Each row is a point on a tangle of strands that fork, close into loops and nearly touch. The rows are in no order.
Two points are linked if the straight distance between their rows is under 59.5. Some points are linked to none.
kemav: [  7  -4 -17  13  14   5 -13   1  12  10  -4  23   2  13  -8  -6   4 -35
 -12 -13  12  -8  24 -10   7  -3   2 -11  11   9  -2  15  -3   5]
kazi: [-35 -27   4  -1  23 -12   5  32  -8 -15   6  -9  -7   1   2  12   1  11
 -16   1   6  -7  -2 -21   6  16   9  19 -14   1  -4  15  -4  15]
teda: [ 18  10  10  -1   7   1   5  -6   3  36  11  11  14  16   7  -9   2 -24
   4  -7   6   9   6  -1 -11   1  22   2  -6  16   3  12  -3 -19]
Zigol: [  6  -1  -7   2 -10   8   0  -7  -3  20  -1   4  19  -8   8  43  11  16
  -5 -10 -10   0  31   4  23   9   2 -19   4   3  -4 -11  12  -7]
lape: [ -8  -8  -5   3  19   1   7  -5  -4   0  23 -15  -3  -5   0  26  28  20
 -12   7   0  33  -5   2  17  21  -8   7  -4  -2   6  -8  22 -15]
Dor: [  1  -2  13 -11  -2   3  -7  -9  -4  12 -11   3   3  16   3  -7 -16 -16
  15   0  -3 -13 -12  36  -3   6  -3 -11  12   4  13   7   4  -4]
Bizo: [-20 -28  -5  -9 -19  -5   2  19  -4  -7 -17  -6   1  18  10   9   0   2
 -10   4   0 -17  19 -11   2 -15  23  -3  23  27  -7  -4  -7  22]
fuliz: [ -4 -10  -6  14  -7  -2   0   7   3 -11 -13   5  -2   3   3 -27  -8 -14
 -12   4  -4  -8  -1  -4 -12  -7   6   8  25  -4   2  -2  -5   4]
kivo: [  4  10  22   8 -26   6   5   5  -4  -9  -3 -14   3  -8  -6 -16  -3  -6
  -3  10   0  38   1  -3 -12   5  14   7   3   0   5  11  10  -8]
pina: [ 17  -4  -9  -4 -12   4   4 -13  -6   0  -9  -4  -6   3  -3   8 -21   1
  -5  -4   4 -13   5  23  -4 -20  -8 -17  15  15  14  -9  -6  14]
vos: [-23 -19   7   0 -12   4 -11  18 -10 -11 -17   5   8  -3  -4  26  -1   5
   3  -5   4 -25  33 -10   6  14   5 -10   1   4 -13   2   0  13]
ruri: [-19   3 -17  13  12   6  -2  -3   6  31  -6   9   8  14  11   3 -15 -21
   0 -15 -15 -21   3  24   9  -8   6   3   3  28   3  -4 -12  -3]
gepoz: [-35 -18  17  17   0  -3  10  13 -12  -8   3 -15   4 -24  -4   5   2  -3
 -20  -7   1  10  17   6 -17  32   8   9  -3   9  -5   5   2   6]
vobi: [ 23 -22  -1  -6   0  -4   7  -5   0   1 -20   9   0  17  -9  -6   0 -22
  -4 -12  21 -10  -7   0  -5   2   6 -14   8  -3   2   8  19  -4]
Dop: [  2 -15  24   2 -25  -3   0  13  -5  -6  -1  -1  -5  -2   0  10   5  19
   0  22  -7  -1  -5 -18   3  -7  14   6  25 -12  -3   7  28  14]
lizek: [  9  -8  21  -5 -21   6   8  -3  -9  -7  -7 -21   5  -5   0  27  14   9
   4   3  11  28  -3  14  -3  20   4  -6   7   7   0   8  30 -13]
fuzok: [  9  11   9   7   5  -1  -3  -6   4  29  17  10  16   8   6  -3  10 -22
   3   4  -7  28  -2  -7   5  18  27   3   2  -2   8  22  12 -18]
Gazuz: [-27 -14 -16  27   1   2   2  10   8   6  -6 -10  23 -14  18  10  -8  -6
 -10  -6 -24 -10  18  11  -2   0  24  -8  13  24   4 -15  -6  17]
zese: [  5   1   7  -2 -21  -6   1  24  -5 -14 -10   8  -3   0 -10  -1   4  17
   7  11   2 -16  -5 -22   5 -10   3  10   8 -26  -6   5  12  14]
biv: [-19  -7   1  -6   9  -7   4   2  10   9  14   3   8   0  10  -8  11 -16
  -6  16   6   6  -8 -18 -20  -4  17  13  -5  11  -7 -11 -21  17]
muko: [  8  -7 -19 -16   4  -8   5   4  13 -22  -4  -2  -7 -15   1   2   8  16
   6   2  10 -10 -14  12   2  -8 -32  -9  -6 -28  -3 -16  -1  10]
denol: [-15 -16  -4   8   6   4   1   9  -2 -18  -4 -30   5  -4   9 -12 -19  20
  -6   6  -6 -11 -16  29 -11  -4  -4   6  -2  17   7 -19 -17   8]
mam: [  0  -9  21  -1 -15   4 -11   8 -16  -4 -11  -8  22  11   4   5 -21   0
   9   1 -16  -2   5  13   0  18  20 -10  21   3  19  11  14  -3]
nesuk: [ -9   4   3   3 -19   1  -3  24   4 -12  -4   8 -10  -6  -8   3   3  12
  -2   8  -4 -23  12 -33   2 -19   4  16   7  -4 -12  -5 -10  28]
mabap: [ 23   7  -2   2  -6   9   6   1   5   1  -7   6   0   4  11 -25 -10   5
   3 -10 -16  -8   0   3  -2 -14 -11  -6  19 -13  10  -9  -4 -19]
nom: [ -3 -20  14   7   9   5  -6  -6  -6  10   4   3  11   4   5   9  -1 -11
  -3  -3  -4  -2  11  -7   2  13  28  -2   4   7   5   3  -9   5]
Vug: [ 10   4 -10  -9   0   7   9  13   0 -11  -4  -3   4  10  20  -9   1  30
   2  -4 -14 -18  -5   6  14 -12 -16   1   1 -14   7 -17 -12 -17]
fevil: [-27  -6 -36   2  19 -10  -1  26  10   0   5 -11  12   7   4  10  22   7
 -15   2  10   5   8 -25   9   5   7  19 -12  -4  -2  -4   0   3]
dete: [ 17  -8  17 -11  15  11  -3 -15  -6  18   7  24 -15  -6 -16   0  -2 -15
   5 -12  16   4  -1   2   9  14 -12 -10  -4  -5  -5  15  21 -12]
rerom: [ 22   1   4   5  -7   6 -14  -1   5  -8  -7  10  15 -16  -3  11 -10   5
  11  -7  -7 -23  17   3  -2   4  -4 -17  -2 -20  -2  -4 -17   8]
tem: [ 16  19  19 -11  -8   9  -6  -6  -3  -5  15  16  -9   9   5  -8  -4  -7
  -8   7 -10  28   0 -11   6  -4  -5  -1   8  -7   6   1   5 -17]
dotig: [  7 -11  -1 -13  18  -2   6   6  -6  -7  15 -17   4   6   6  13  21  15
  -5   7   8  35 -15 -20   4   9   0  14 -17  -1   1  -3  10 -11]
roko: [-10 -12 -10   4   0  -9   8  20   2 -14   1  -5   3   0   2 -17  14  -5
 -17   7  14  19  -5 -20 -10   5  13  16   2 -16  -1   9  12   0]
Bupu: [  3 -11  10 -26   1   3   2 -16  -8  10  -1  28 -22  -3 -12  -1  -9 -20
   1 -13  16 -12  -5  17   0   5 -24 -21  -7   2   2   9   7   4]
Til: [  2   3  15  11 -21  -1   5   0 -12  -7   2 -17 -13 -11  -7   5   4  25
  10  23  -2  21 -12  -9   4 -14   7  13  14  -5  -4   3  17   7]
ziban: [  3  32  -8  19   4   1 -11 -11  -3  19  14  14  10   4  -5  -7  -1  -8
  -6   2  -8  21  11  -8  13  10  11  -1  -5  -9  10  12  10 -19]
Sib: [-18 -13  -9  25  -3   7  -1 -10   4  26  -9   2  14  -7   7  16  -5 -17
   5  -7 -20 -19  13  27   8  -6   6  -5  16  30  -2  -7  -5  12]
lavu: [ 24  20  -6  14  19   5  -8 -21  10  31   9  19  -2  -1 -11   1  -9 -12
  10  -2   2 -12   7   4  -3 -14  -7  -3  -4  13   0   2  -9   2]
sekup: [  0   0 -32  14  12   0  -2   3  20  29 -14   9   3  23  -1   0  -5 -18
   0 -14   5 -30   3  11  -3 -15  12   6  -7  32  -6  -6 -14  -2]
poma: [ 10  20 -15   5  12  -6 -22   1  25  -8 -14  26  -5  12 -11 -23  -3 -19
   9 -10  -4 -32   6 -13  -4 -11 -11 -11  -1  -5 -12  -8 -11   8]
Vuk: [ -9  19  -6   3   8 -12  -3   1   2   3  -3   5  -9   9 -15 -12  15   2
  18   8   6  -5 -10 -28  12   0   8  22 -17 -22 -21   9   0  -8]
bukoz: [ -9 -18  17 -10   4   6  -4   1  -4   2 -11  -7  10  21  12   1 -20 -14
   8   2 -10  -4 -13  27  -4  17  25  -2  19  12  25   4   4  -8]
vup: [-24  14 -11  13 -12   3  -8  -7 -10   8  -5  10   5   0  -3  -4  -5 -12
  -7   1  -5   9  16   6  10  14  -5  -4   0  -7   3  10   6  -9]
nelug: [  6  17  -2   9 -22  12  14  12  -4   4  -3 -10  12  -1   9 -12   4  -2
  -2   2  -3  29  10   0  -8   4   6   9   6  -6  10   2  15 -31]
zul: [-11 -20  12  21   4  14  -8   1  -5  -4   2   4  11 -21  -4  29  -4  14
  -1 -11 -19 -17  30  -7   4  20   8  -6  -1  -2 -10  -7  -9   9]
Dofub: [-19   4   9  20  -5  14   2 -17  -9  24   0   9  -5 -16  -6  12   5 -15
  -2  -5  -5   7  11  20  13  16  -8  -2   5   4 -11  13  17  -8]
doga: [ -4  -2   9  12   8 -10  -2   1   6  -9   0   6 -12  11  -2 -38  -6 -19
  -3   3 -10  -1 -24  -8 -17  -4  15  14  12 -10   6  16  -1   1]
Guko: [ -1   7  -9 -17  -6  -4  -2  -9  -7   5   1 -10  14   6   5  31  -3  17
   8   4   5  -2   1  32   8   0 -12 -18 -15   5  11  -9 -12   8]
nilup: [-22 -18  -9  22 -16   5   4   7   0 -11 -20 -13  -1 -17   1  11   1  11
  -4  -7  -3  -6  10  15   0   5  -4  -2  13  -2  -7  -7   9  -1]
mir: [-15 -13  -4  12   2   8  10  -4   3  -9 -20 -14  -9  -8   3  -9  -7   3
   3  -4  -2 -13 -13  28  -6   4 -12   7   5   1   4  -8  -3  -5]
Sul: [ 26  30  17 -11  -9   5   1  -3  11 -11  14  -3   2  -3   7  -2  -8   4
   6  10 -14  25 -14  -3 -14 -14 -12  -2   5  -4  19  -8   4  -9]
ledu: [  1  10 -18  28  -2   9   9 -23  10  21   9  -6 -13  -5   0   1  -3   4
  -4  -5 -15   2   0  12  -1 -22 -10   9  11  16   5 -13  -4  -4]
nomes: [ 14  20   6  -4   6  -8  -4   7  -6 -20   8 -19  -6   6  -1 -10  -3  30
  13  21 -14  21 -25  -8  -3 -16  -6  16  -4  -8  10   9   1   8]
gigub: [-19 -27   9  -7 -16   3   5  28 -12  -4 -11 -12  10   2   9  23   0  17
   2   1  -3 -25  13  -7  10  -5  12   8   4  14 -15  -4 -13  16]
nivo: [  7   1 -13  -3 -11   6  -1 -12   4  15   2  11  -5 -14   0  35  11  19
   2  -9   3 -12  18  15  26  -6 -18 -15   6  -6  -5  -9   5   0]
vab: [  5  -1  -5   7 -16  -4  -5  -1  14   0  -6   6  -8  -5 -15   6  16   0
   4   7  10 -14   7 -34   5 -15  20  12  10   7 -21  -3  -5  21]
Ribu: [-18  -7 -21   4 -18 -14  -8  18   3  -4 -17  -4   1  24  -1   2   4  -3
  -4  11  -3 -12  -5  -8   2 -21  23  14  24  12   2   3  -1  22]
pimus: [  3  14 -11   1  16 -17 -14   2  12 -21 -10   4  -5   9  -1 -18 -14   2
  14  -6  -7 -39 -16  -7  -7  -3  -1   1 -13  -8 -12  -2 -19   2]
mizo: [ -7 -18   6 -16   9  14   6  13   1  -3   6  -2   2  13  24   1   8   7
  -5   2  -7  -5  -6  -7  10  -1  -7  10  -4  -6   6 -22  -5 -10]
Rarus: [-12  -8   1 -11   4 -13   7   6  -5 -12  14 -14  -4  -6  -4 -10   6  -2
 -13  12  20  14  -1 -27 -14 -10   8  10 -16  16 -11 -11 -13  29]
kub: [  4   2   2 -25  13  -6   4 -11 -10  -7   7   9 -27   4  -9   8   3   7
   1  -3  11  13 -23   7  20   6 -24  -1 -14  -8   0  10  11 -15]
som: [ -7   6  17 -24 -13  12   5   9  -5  -2  -1  -8  11   3  17  10   4  -2
   6   8  -6  27 -12  31  -1  17 -24  -8   1  -7  15   1  12 -20]
Zup: [  1  10  -2  -8   7  -8  -1 -13 -13   2  20  -2  -7 -10 -12  29  19  10
 -21   5  11  30  -4  10  14  22 -17 -11 -19  -7   4  -5  23  -2]
Puro: [ 40   7   2   5  16   9  -8 -16   1  14  -1   9   7  16 -12  -5  -9  -6
  10 -20   5 -28   8  -8  -1 -15  13  -6  -6  18   1   8 -15 -10]
fip: [ 21 -17   4   3 -19  -1   7   9   2 -14 -21 -13  13   9  -6 -10  -3  -4
   4  -1  12  -3   3  -9 -13  -2  18  -5  19  -9   3   9  21  -2]
dunu: [  8  10   0   0   1 -10 -11  -2 -10 -20   1 -12  10   5  -1   3 -29  13
  14  -1 -15  -5 -13  17  -7   8   3  -9  -9  -9  17   5 -10  -1]
kimu: [  6  19  15  -8 -22  13  -5   0 -13  -1   5  12   5 -13   3  11  -1  21
  10   8 -15   8  13   1  12   7  -4  -9  -3 -23  -3  -1  -4  -5]
zom: [  0  -1   1  11  13  -6  -8  18  -9 -10  15 -10  -4   8   4   5  -7  26
   1  13 -16   3 -22 -21   9 -12   5  21   1 -20  13   8   4   5]
Vini: [  5  21 -26  11   4 -10  -5  -3  11  -9  -6  -3   2   7   1 -10 -12  13
   8   0  -7 -24  -1  10  -6 -14  -9   0 -13   2  -4 -13 -19  -1]
mig: [-26 -20   9  -3  12 -11  -1  17 -20 -22  13  -1 -16  -5  -5  -8 -15  -6
 -24  -6  11   1   7 -21  -7  20  11   8 -14   4   3  15  -8  15]
mobot: [ 11  32  -3 -14   2 -17   8  -6   4  13   1  10  -9  26  -7 -18  14   1
  15   4  11  -6 -13 -19   6 -13   4  14  -7   3 -17  10   2 -12]
gabid: [  9 -21  17   4  -1  -1  -3 -18   2  -3   7   9 -16  -6  -8 -12  -2 -29
 -15   8   5  23 -12   1 -14   7   9  -9  25  11   5  11  22  10]
mapo: [ 10 -14  13   8   9  17 -12 -15  -1   4  -8  28 -11   8 -15 -20   6 -18
   2 -12  -5 -23  -2  -7  17 -10  -2  -4  18   0 -13   9  -3   5]
Bitis: [  9  12   2   6 -12  -3  -7 -15  -8 -12  10  -2  -3   2  -2 -12 -19   4
 -13   6 -13  -5   0   1 -12 -22   1  -9  12  17  15 -12 -17  18]
bur: [  3   6   6  15  -9  18  -1 -16  -4  19   3  23  -8 -19 -10   8  15  -2
   3  -1   3   7  24  -3  31  16  -8  -8   7 -10 -20   8  17 -14]
Tur: [  6  20   1  -2  13 -16  -7 -26  10  26  10   5  10  -2 -10  -3  -7 -20
  13   9   8   7 -21  21 -18   7 -13 -14  -5  -1  10   6  11   7]
zarog: [-12  10 -21  -9  13  -7   0  23   2  -6   9  -7   8  10   9 -15  15  14
  -7  13   4  11  -6 -29  -1 -10 -12  17 -19  -9   0 -11  -5   6]
Pef: [ -9  36 -16  -7 -10  -7   5   6   0  -5   4  -6  -9   3   2 -16  12  22
   5  14  -7   7  -5   3   7 -18 -24   8  -6 -15  -5  -4  -9  -3]
lafu: [ 11  22   2  19  -9   2   8 -20   6   2   2  -6 -14  -5  -5 -21 -10   4
  -3   0 -14 -10 -11   8 -18 -27  -2   6   8  15   2 -13 -17   4]
pamuf: [ -6   6  -2 -20 -24  -1   7 -10 -18  11   9 -15   4  -2  15  27   0   7
  -3   7  -5  12   7  23   7  -6 -12 -17   1  23  11  -8  -2  10]
lomeg: [ 19   7  10   1  -7  -3  -9   8  -8 -13  -6   0  18   0  -6  -1 -20  11
  13  -4  -7 -10   4  -8 -11   6  15  -7  -5 -21   7   8  -1  -1]
fup: [ 13  12  14   2 -17   1   0  16 -12 -18   2 -17  13 -14  -7  -1 -13  10
   3   4  -1  17   5 -14 -20   8   6   1  -9 -14  12  11  12  -1]
baz: [ 13   6  -4 -29  19  -7   8  -7  -5  10   1  13 -21   6   1   1 -10  10
  14 -13  13 -13 -18  15   6  -4 -28  -1 -18  -3   2  10  -3 -18]
zani: [  4   3   2   7  12   7   5  -9  11   6  -4   4  -4  -7  -7  -5  14   3
  20  -5   3 -12   0 -17  10   5   2  10  -7 -15 -25  -4  -6 -12]
nugot: [ 16  20  -3  -9  16 -10  -3 -19  10  28  27  -3   3  -8  -6  21   2  -4
   4   8   9  20 -17  21 -14   9 -15  -7 -14   2  20  -8  10  -1]
ber: [  0  -1  24 -24  -6   4  -2 -12  -3  -3 -12   6  -8   2   1  -4 -15  -3
  17   0   2 -25 -13  32  -2   1 -11 -14  -2  10   0  -5 -20   6]
mek: [ 11  13   1 -20 -11  -1   4  -3 -14 -11  11  -6  -8  -6  -7  14   5  12
   1  -1  10  23  -4  12  12   5 -20 -10 -20 -16  -2   8  11 -10]
rez: [-11  -2  -2   2 -23   8   5  -1 -17  13  -3 -13  24   0  17  23  -4   7
  -1  -6 -13   1  24   9  10   4   9 -14   3  16   4  -5   1   7]
liki: [ 15  -7 -16  25   6   1   0 -20  17  -7  -6  -5 -12 -29 -27   9   6   3
   0 -14  13   3  14  -6   2   0  -7 -11   4  -7 -18   0  12   0]
ker: [ 25   6  -4   1 -10  -1  -8  -8   7   5  -7   3  10  -8  -7  14   2   9
  12  -2   8 -15  19 -17   1 -11  10  -4   2  -5  -9 -12 -10  11]
Lotes: [ 21   3 -13  22 -12  -3 -11   3   7  -6 -19   3  15   9 -12 -15  -9 -14
  -6  -2  -3 -13  11 -16  -9 -14  16  -8  23  -6   5  11   7   9]
pem: [ -2 -32   9   0  20   4   0   4  10   6  -2  18   4  10   9 -21   9 -32
 -12 -11   2   4  -9 -10  -3   7  32   0  19  -2   8  21  -5  -6]
lutu: [  5   4  14 -24   0  -5   5   7 -11 -24   5  -5  -9   0  -1 -22  -1  -7
  -3  -2   6  13 -15 -12 -11   8 -11   0 -16  -9  -3   6   3 -10]
livo: [-41 -30   2  11   3   5  12  10   6   2  -3  -2   1 -12   7   0  19 -13
 -21 -11   8   9  16   3  -5  20  18  13   5  14 -11  11 -11   1]
Tegus: [  2  -4   9   0  12   3  -6   5   3 -10   3 -18  18   0  17  -5 -23  14
   6   5 -22  -7 -19  23 -13   2   6  -5  -7   5  21 -18 -13  -5]
geke: [ -5   1  -8  11  -7   6 -15  -8   4   3  -8  19  -6  -3 -12  23   7   9
   7  -3   1  -7  21 -11  30  -3 -10  -6   4 -15 -20   6   5   0]
nit: [  6  20   0 -18  10  -6   3  12  -1 -10  12  -8   3  -2  10 -11  13  29
  13  18  -6  16 -16 -18   4  -8 -20   6 -15 -17   5  -9  -5  -3]
Tolu: [  6   8   3  27  16   2  -3 -28   3  30  11   5 -11  -6 -11  -6 -14 -13
   5  -7  -8   2  -9  21  -9  -6  -6   5   7  15   6   7   2  -5]
zuto: [ 14   5   7 -10 -18  10   9  -4  -3   5  -9 -11   0   7  -2  15  -7  -5
   8   0   4  26 -14  35  -3  10  -9  -1   6   8  17  11  29 -29]
vana: [-34 -15  13   9  16  -2   0  21  -9  -1  13  -7  12  -8   9  15  -2   6
  -7   2 -11  -6   3 -11   2  22  25  22 -19   2   0   5 -16  14]
Gez: [ 24  -2  16 -10  -8  27   6  -1   5  -6  -2   1   2  -6  12  -6 -10   3
   0 -11 -12  -1   0  20  -6   4 -14  -7   5  -9  13  -9  -4 -25]
Vopok: [ 14 -11  -1 -11   4  -6   2   2  -6 -26   3 -12  -4  -6  -8  -3   0   1
  -8  -1  17  -2   1 -30 -13  -7   8  -3 -11  -3  -2  -9  -7  20]
fefu: [-24 -11  10  10 -11   8  13  18 -19  -8  -1 -31  10 -19   6  18   1  19
  -6   4  -2  10  15   6  -6  23   1  10 -18   6  -2   0  -1   5]
Rema: [-10  -6  -3  12   2  -7  11  19  -4 -11  12 -27   4 -12  -3   5  15  18
  -9  13   7  36   1 -22   1   9  11  17  -7  -9  -3   6  22   1]
fudi: [  2  27 -24  -5  10 -13   6   7  20  16  -7  14  -6  21   3 -28  13 -15
   3 -13   7 -17   4 -11   1  -9  -3  13  -6   4 -16   4  -4 -25]
revu: [  7  17 -12 -10  16  -9  -1 -15   6  21  17   3   6  -3   1  20 -13   7
  11  -3   1  -6  -7  37   0   0 -19 -13 -21   2   9  -5 -11   2]
Zuge: [ -4 -10   1  13   5   0  -5   5  -9 -21  11   3 -18  -3  -6  -3 -14  -1
 -21  -5   3  -3  12 -29  -4  -5  16   7  -2   6  -4   2 -11  11]
Defat: [ 18  17  -3  -4   9   0   9  -8   5  32   8   4  -1   9  -5 -11  -5 -10
   7  -7  13  20   0  11 -12  -4 -10   4  -9   9   7   9  16 -25]
voviv: [  2 -22  13  -6   5  -3   2  -8  -7  12   8 -12  23  11  10  24   1 -10
  -1  -2   1  15  -1   4  -5  25  41  -2   0  20  15   4  -1   1]
Butif: [-15 -10   4  30   5   8  -6  14   6   4  -3  -2  14 -23  10  10 -12   4
   4   0 -18 -24  16  -9  -1   0  16   4   6   1   0 -12 -12  16]
bunik: [  7 -16  11  -7 -11  26   8  -4  -8   6  -2   3  -1 -12  15  11  -4   4
 -12 -14  -8  -4  18  16   0   4 -10 -15  16   8   9 -14   0 -13]
levo: [  2  -1  19 -12 -16   7  -3   8 -11 -21  10  13 -19  -8   2 -11  -1   2
 -12   7  -2  21  -3 -22   2   0  -6   1   4 -20   1   1  11  -2]
Zosan: [-27   3 -10   8  -6   0 -11  11   5 -14  -6   8 -16  -4   5 -19  -1  -1
  -8  14 -10  -2  -4  -8  -5 -11 -17  10  15 -13  -5  -5  -4  20]
vud: [ -2  11  -4  -2   3  -3  18  10   9   2   1  -1  -8   4   4 -34  20  -9
 -10   0  10  12  -2 -29  -9  -8   7  19  -3  -7 -12  -3  -3 -13]
zeris: [ -6  -9  -2 -11  -6  13  13  -2  -5   6   4   1  -4  -1   9   1  11   1
 -15  -6  10   1  16  -4   6  -2 -13   0  -5   3  -8 -16  -4  -7]
nelu: [-17   5 -14 -20  -8  -8  -6   5 -11 -11  -1  -2   1  20  13  -3  -7  15
  -4  16 -13 -10 -12  12  14 -19 -22  -4  -3   6   9 -10 -18  20]
Zadi: [  7 -17  27 -30  -1   9   6  -8  -7 -10  -4   9 -13  -8   0   3  -3  -6
   4  -7  11 -14  -6   6  -4   5 -15 -14  -6   0  -6  -9  -8   4]
selib: [ 25 -18  19  -2   8   5  -5 -13   0 -10  -6   0   1   2  -7 -19 -11 -26
   1 -11   5  -1 -11   3 -15   5   6 -12  10   5   9   5   7   1]
Kuda: [ -1 -20   6  20  -9   7   9  -8   7  -3 -13  -7 -12 -25  -6   4  12  10
   0  -1   8   2   8  -5  -4   1   0   2  17  -8 -20   0  19   0]
Pov: [ -8  27 -16  -5   3  -5   7 -12  13   7   2  10 -17 -13  -6  -2   5   8
  17   5   5  -5  -3   5   5  -9 -30   3 -15  -8 -17  -7 -13   5]
mesu: [ 10  14  18  -7  10  -7 -19 -15  -3  13   0  19   6   6  -9  -7 -18 -25
  11   3   0  -2 -10  25  -5  15  -8 -20  -5   0  14  21   6   1]
gep: [-13 -11  11 -23   3   2   3   1 -16  -2  10   8 -20  11  10  10  14   1
  -9   9   4  24 -15   2  19   5 -13   0  -2   0   4   5  15 -15]
lel: [ -2   5  -6  -8   9   2  10  -3  11  16  -4   7  -5  18   2 -17   0 -10
   1  -5   6 -25  -8   5  -6 -12  -8  11 -11  21 -11 -10 -13  -9]
gal: [ -1  28 -10   7   1   6  -6 -11   6  14   5  15   6 -16  -6  -2   1  -6
   5  -4  -5  -2  13  13  10   9 -22  -7  -9 -15  -8  -2  -4  -6]
baga: [ -8 -21 -29  12  21  -4   6  12  18  -6  -7  -6  -1   0   3  10  21   8
  -5  -8  13  -2   5 -21   8   5   2  11   0 -13  -8 -14  12 -12]
Zan: [ -8 -18  -9   5   2  -5  -7  -3  -1   7  -9   1  11  17  -1   4  -7 -26
 -12  -9   7  -8  15   7   3   4  22 -13  12  19   3   7  -5   7]
tir: [ -1   0 -26  -5   4  -9   4  14   1 -27   2  -7 -10 -15  -8  14   9  28
  -5   4  14   4   2  -5  14  -5 -23  -7  -5 -29   2  -2  10  11]
kig: [  4  17  -5  13  17 -21 -17 -13   5 -10   2   6  -5  12 -12 -26 -14 -13
  11   0 -11  -8 -21  -8 -13  -2  11  -3  -1  -5   1  10  -5   2]
siseg: [-24 -19  10  -8  -9  -2   5   7 -21  -8   6  -1 -11   0   3  16  22  15
 -19   7  14  18   8 -10  15  16  -4   2  -2   0 -16   9  15  -3]
tid: [-11  -8  -9  -5 -16   1  -7  -4  -9  -9  -3   6 -10   4   6   5 -13   8
 -14  -4  -8  -8   4  20   9 -12 -25 -14  16   3   8 -10  -7  12]
dufam: [ 24   1 -21 -19  19 -11  11  -5  15  -9  -2   8 -12 -10  -4   4   4  20
  15 -17  12 -13 -16  29   2  -6 -25  -2 -17 -19   1  -4  -7 -13]
Bal: [ 24  21   8 -20   8 -17  -4 -13  14  -4   4  -7   0  -4  -1  -7  -5  -3
  15  17  -2   8 -28  -3 -29  -9  -7  -3  -9 -10   8  -7   1   1]
Latiz: [-10  -1 -30  13   4  -6  -9   0  23   5 -11   3   0  19   1   3  -3 -12
   2   1  -8 -25  -5  -4   1 -22  18  12   5  17  -4 -13 -13  17]
sige: [-41 -15  13 -14 -10   1   7  11 -14   4   1   4   2   2  12   3  11  -7
 -13   4   5  14  14  -7  12  12  11   9   3  10 -11   4  -8   9]
Bom: [ 21  11 -20  10   5  -6  -1 -22  17   4  -1  -9   2 -17 -18  11   5   2
  17  -3  17  -4   2   0  -6  -6  -4  -5 -10  -8  -6  -9  -1   7]
teba: [  3  19   6 -29  13 -24  -1   5  -1 -19   8 -13  -3   6   9 -22  -6  -8
   5  10  -2  15 -32   0 -26   2 -13  -9 -20   2   6   4  -4   1]
nok: [ -9   9   4  -4  -2  -1  10   2  18  23   5   8   7   2   7 -28  25 -21
   0   5   8   4  -3 -14 -14  -3  23  18  -4  -1 -14   7 -17   2]
Virek: [  3   6  14  -5 -13   6   8   4 -13 -15   4 -31   6  -9   1   9   6   3
  -2  13   8  42  -6  14 -10   7  -3   4  -8  17  10   3  11  -2]
pupo: [ 12   9   3  -1 -21   8   6   5  -5  -7   0 -28   3 -10   4   7  16  31
   9  16  -3  34  -6   4   5 -15 -11   7  -5  -2   7  -5  14  -8]
poz: [ -7 -12 -14  19  24   3   8   3  20  10  -6   6   3  -5  -4  -7  17  -8
   3 -17  11 -14  13 -14   6   6  11  14 -10  -6 -17 -11  -6 -13]
rotu: [ 15   0  -2  -6  11  -6  -3 -10  -1   4  -5   7   8  25  -1 -12 -16 -21
  -4 -12   4 -21   4  -4  -4  -5  25  -9  -6  22   4   7 -15   2]
Lud: [ -1  -4  -2   6  14   4 -17   1  13   1  -6  27   1   5  -9 -24   9 -36
   2 -14   3 -18   8 -18   6  -2  -3  -7   0  -4 -19   7 -14   4]

How many points has the smallest loop of links through each point below? Write 0 if it is on no loop.
liki | 11
Ribu | 11
Gez | 6
kivo | 12
ber | 0
Bal | 6

A piece is two or more points that can be reached from each other along the links. Count, over all rows, the pieces, the separate loops (a circle has one, a figure eight two, a Y none), the forks (points with three links) and the tips (points with one).
pieces | 6
loops | 5
forks | 13
tips | 15

A tip is a point with one link. Name the tips that can be reached along the links from each point below, in the order of the rows.
lel | mam, dete, zom, Defat
zuto | nelug, som
roko | vana, fefu, tir
